Points, in no order, along strands that fork, close into loops and pass close to each other.
Two points are linked if the straight distance between their rows is under 80.7. Some points are linked to none.
fogap: [ 18  -2  37   6 -47   7   6  -6  38  -7  -6 -19   9 -12  11   9   7 -28
  25  16  -4 -36]
Pimu: [ 40 -17 -14   2  32  19   3 -27  33  -1  -6  -6  35  -3 -20 -23 -49 -33
   0 -23  13  20]
gosa: [  6  32  -7   4  34  24 -24 -16  17  20  -9  37  -2  -1   2 -24 -52  -5
   1 -20 -13  32]
manak: [ 28 -34  -7 -16  21  22  51  -6  60   6  -6  -2  22 -35  -3 -24 -11 -40
 -21  -5  44  46]
bavib: [ 43 -19   8   2   4   4  53  -7  58 -26   0  -4  40 -41   8 -10 -16 -46
 -34  19  17  49]
tatez: [ 19 -35  34  -1 -28  15  14  -9 -35   2   2 -49  32  -7  19 -19 -16  15
  22  32 -19  -2]
rugi: [ 16  30 -13   9  -7 -16 -26  41 -32   0  -5  25 -12   6   1  12  63   4
 -21  14   0  -2]
feve: [ -8  59 -27 -17  15 -32   6  26  -7   8   1 -22 -19  -5 -23 -22  48 -11
 -17   2   4   8]
Fegi: [  5 -25  20   7 -21   8 -31  -4 -47 -11   0  13   5 -11  22  26 -12  50
   8  20 -18 -17]
nabal: [-15   8  25  -2 -13  18  11 -16  54  27  -7  16 -27   1   7   0 -33 -25
  33   1  -2  -1]
lada: [ 19 -14 -32 -13  43  31  24  -8  31  10 -10 -20  19 -20 -16 -37 -17 -24
 -11 -24  38  26]
Fad: [ -5  -7   1 -16  -8 -70   4  33 -41  17  17  30 -13   3 -49  16  52  21
 -18   7 -41  -6]
Nud: [ 43 -11  38  -8   2  15  18 -16 -19   7  -3 -27  28  -5  17 -13 -32  -4
  28  25  -9  26]
Paga: [ 18  11 -19   1  44  24 -17  11 -19   5  21  36 -27   3  12  18  11 -12
 -35 -35  -2  12]
ruda: [-19 -25  38   5  -4 -63   7   4 -66 -11  10 -43   5 -20 -17   1   7  31
   3  32 -14 -15]
zot: [-52 -16  -5  29 -22  27   5 -22  42   4 -34   8  -7  48  19  -8   3  -9
   6  -2  -1 -19]
gaf: [ 26  21  44  -2 -11  15  -7 -25  24   8  -9  19   0 -12   7   3 -41 -21
  46   4 -11   4]
zigi: [-13 -20 -32 -31   3 -26  16  12 -41  -1  33   5 -46   3 -27  27  18  20
   6  -4   0  12]
Bok: [ 15 -10 -41  -4  15  26 -19  12 -23 -15 -12  -1   4   6 -11  28   1  -5
 -10  -1  14  17]
Mabi: [ 47  28  -3  -4  -4  13 -11  16  18   4 -29 -32  44 -11  -2 -14  10 -26
  -1  22  12  -2]
Ner: [ 31 -27  13  24 -17   3  34  -9  55 -10 -20 -29  33   1   3  42  -6 -69
 -10   5   3   0]
ket: [-19  34  -9   2  10   2   3   4   1 -22  13  29 -48  32  13  26  24 -12
   2 -19  -4  -3]
laza: [ 11  20   5 -11  48  22   4 -20 -10  17   5  16 -17 -29   0  -7 -36  13
  11 -19  14  31]
fiz: [ 35   0 -31   6  42  26 -17 -12  -7 -17 -14  -5  27  -9 -14   4 -25 -13
 -15 -30  10  12]
Radis: [ 20 -14  14  30   9  -3  37 -19  72  22 -18  -2  13 -18  -2  31 -16 -60
 -21 -14   5  16]
Sep: [ 22   5  11  25 -31  16 -14  -7  49 -12 -43  11  37  31   1  -5 -13 -23
  19  14  -1 -12]
Tulo: [ -8  -8  -4 -22 -25  13  12  -6  16  12   8 -25 -17 -17  -9 -15   0  11
  26  13  16 -14]
tanid: [ 13  -9 -24  21 -20  28 -30  -3  15 -30 -38  28  35  43  -9   0 -21   0
  10  12   0   7]
Pipo: [ 28   1  15  18 -23  18 -32   0 -38 -36 -16  32  14   8  17  26   9  18
  16  16 -13  -8]
bomi: [-25 -20  39   2  40 -77  19  38 -47 -12 -21 -25  -2 -27 -21  -6   6  18
 -11  46  19  13]
suzak: [ 25   1  24 -17  51  -9  27 -24 -40   3   6 -16  -9 -41   7  -4 -16  11
  18 -25  34  27]
meb: [ 15  16  -9  29   9  14 -12  -5  56   4 -42   9  30  33  -7  -4 -18 -40
  -1 -19  10   5]
Fefof: [-14  39 -21  -3  18  36 -10   5  39  15 -26   6   0  24  14 -30 -12 -16
 -15   6  -4  15]
Zarik: [-37   2 -22 -39  -6 -18  33  -8  -4  -8  41  -1 -59  10 -14   7   5  21
  26 -13  -9  -1]
zezu: [ 39  43  13  10  20  12 -28  -7 -23 -22  -8  16   8 -13   9  26  -3 -12
   7 -20  -2  -1]
sig: [-60  14 -12 -19 -32 -19  11  -6  14  -9  35 -12 -29  19   5 -23  30  21
  -3 -13 -11 -34]
tebos: [-12  -8   8  13   0   2   8 -13  70  42 -12  29  -3  15   4 -14 -55 -43
  17  -6  -9  30]
Niser: [ -2 -54   3 -16  -5 -32 -10  40 -45  39  31  26 -30  25  -6  26  37  28
 -10   1  -7 -12]
zezop: [-55  14 -16 -38   3 -23  35 -12  18 -12  25 -15 -53  35  19  -6  15  -1
   0  -1 -16 -13]
viri: [-41  -6   9  37 -45  29  -6 -12  50   1 -19   7  26  23  16 -22  17   9
  -1  -2  13 -44]
zis: [-17  26 -20  21 -24  12 -16  27  -6 -24  -9  23  -9  18  13  -7  56   8
 -11  15   2 -21]
mev: [-45  -5 -13 -23 -37 -10  25   2  36  15  26 -38 -24  -4 -14 -31  26   4
   5   1  11 -31]
zes: [-21 -35   9 -13  24 -62  17  40 -45  19  16   7 -31 -21 -15  19   8  43
  -4  27   3   9]
kop: [ 37 -20  -8  13  73   8  -8  -1 -37   3   1  12   8 -37   9  11 -31  22
 -28 -23   2  19]
Rup: [-50   8 -11 -25 -41 -40   8  -4 -13  -7  47  -3  -8  -4 -32 -13  28  40
   2 -24 -17 -26]
munuf: [ 10 -28  25  28 -50   9  10 -13  71   5 -27   5  25   4  10  13 -10 -29
   6  19 -10 -20]
fulo: [ -6  -9 -46  21  -6  40 -18  18   5 -33 -32  17  13  37  -3  11  18 -11
  -9   5  11   2]
Lok: [  1  36 -14   7  51  23   7 -10  34  13  -3  -5 -13 -15   3 -29  -8 -27
 -15 -40   8  -3]
gidud: [-37 -31 -23  -9 -33  23 -13 -14 -12 -20  24   1 -22   4  -8  14  -4  29
  11  -8   8 -23]
segi: [ 46  27  36   4  13  14 -17 -21 -19  -4 -10   4  22  -7  15   5 -39  -2
  27   4 -16  15]
vulik: [ 26   8  49   9 -52  14 -10 -16 -12 -22   3 -21  25  -3  22  -7   7  -4
  34  17 -23 -35]
daf: [ 21  55  -8  -9   3  -9  -9  23   2  13 -19 -31   5 -22 -10 -17  32 -12
  -2  13  19  -5]
pega: [-44  -1   5   7  12   9  12 -27  58  42 -30   9 -14  40  31 -19 -29 -46
  -5  -2 -15  20]
vul: [-21   7   8 -14 -29 -60  -1  11 -38   5  35  19 -15 -17 -28   7  33  52
   0  -3 -33 -19]
Vodep: [  4  33  22 -21 -28 -34   5  -2 -12  -1  15 -11 -24 -23 -13   0  19  22
  38   7  -6 -25]
zit: [-47 -31 -14  -8 -41  12 -32  -9 -32  -1  47  -2  13  -6  -6  11   1  51
 -20 -15  26 -14]
momev: [ 27  25  32   5 -27  -4 -21  -5 -46 -28  -5 -12   5  -5  15  19  14   5
  29  14 -16 -20]
sosam: [-10  29 -22  21  19  17 -32  -3  35   6 -24  47  10  43   9 -34 -42 -17
 -12 -11 -15  35]
niru: [ 59  -1  12  -1  -7   9  22   7  44  -6  -7 -25  52 -20   7 -13  -7 -47
 -15  29   4  19]
denod: [-34 -24  41   8 -29 -39 -17  -8 -61  -3  32 -44  33 -26  -2   0  -5  48
 -11  11  -1 -25]
puz: [-13 -36  26  -2 -33   9 -17 -16 -37   7  16 -41  44 -25  16 -13 -23  49
   2  18   1 -20]
Bape: [ 14 -19   9  -5  36  -4   7  10 -46  -1 -18 -23  16 -19  14  14 -30  24
   5  25  11  26]
badub: [-35 -45 -24  -5 -26  44 -15 -23  11 -15  -7   9 -14  22 -12   9 -38  10
  23  -3  -1  -7]
Bekob: [-42 -31  11   1 -27 -38 -32   6 -50  13  45  -7  18 -21 -14  15   6  60
 -33   0  12 -19]
folan: [ 20  21 -13 -13  41 -20  -5  31 -33  22  36  25 -34   1   6  17  39   0
 -37 -25  -5  14]
bule: [  1 -41   5   1 -24 -16 -24  21 -52   1  22  23 -14  -4   3  34  27  40
  -7   9  -4 -20]
leno: [ 19   9  -2 -13   6 -47  -8  44 -41  23  25  33 -24  18 -15  22  60  -2
 -20  -7 -16   6]
tad: [-22  24 -25 -13  -8  24  -4  12  19   9 -10 -15 -21   6   4 -21  12   5
   1  15   4  -6]
boto: [-13 -39 -29 -16   0  34 -13 -22   2   7  -8  20  -9  15 -14  -5 -65  21
  26  14  -2  33]
kugu: [ 33  18 -24  28  48  24 -18 -15  23  -8 -21  14  12 -15  -9 -28 -22 -19
 -18 -48 -12 -10]
Lov: [-14  53 -12  -7  40   2  14  -5  13  -1  16  -4 -41   7   7   1   9 -24
  -6 -35   6   0]
zigut: [ 27 -33   3  13  77  -4  13   5 -45 -13 -15 -22  40 -21  18   2 -39  20
 -24 -10  13  31]
Ruf: [-37  17   4  43 -32  17  -2  -2  16 -28 -12  24  -1  24  17  -5  37  13
  14  -1   9 -43]
Tufo: [  5  12  -2  21  17  14  20  -3  62  25 -30 -18  11   9   1  13   3 -52
 -11 -25  16  -6]
lak: [-31  43 -25 -34   1 -47  21  20  -7  -8  21  -1 -33  19  -9 -19  47  -3
 -12   4 -30   1]
Baz: [-16  -7 -26 -14  -7   6  -4  23 -18 -10  26  30 -42  37  11  17  42  -2
 -15  -3  -5  -1]
Fava: [  7 -13  11 -13   4 -32   8   4 -55  -7   0 -38  -6 -24 -11  12   5  19
  20  24   7   5]

A tip is a point with one link. Name the tips that can be reached along the links from each point below, in the order of the rows.
tatez: zezu, kop, pega, boto
tanid: Ner, Niser, lak, Baz
vul: Paga, zot, zigi, suzak

A piece is all that can be reached along the links. How many separate loops has the piece of each point below (a circle has one, a figure eight two, a Y none), and how many tips (points with one link)?
manak: loops 0, tips 4
Bape: loops 0, tips 4
folan: loops 0, tips 4
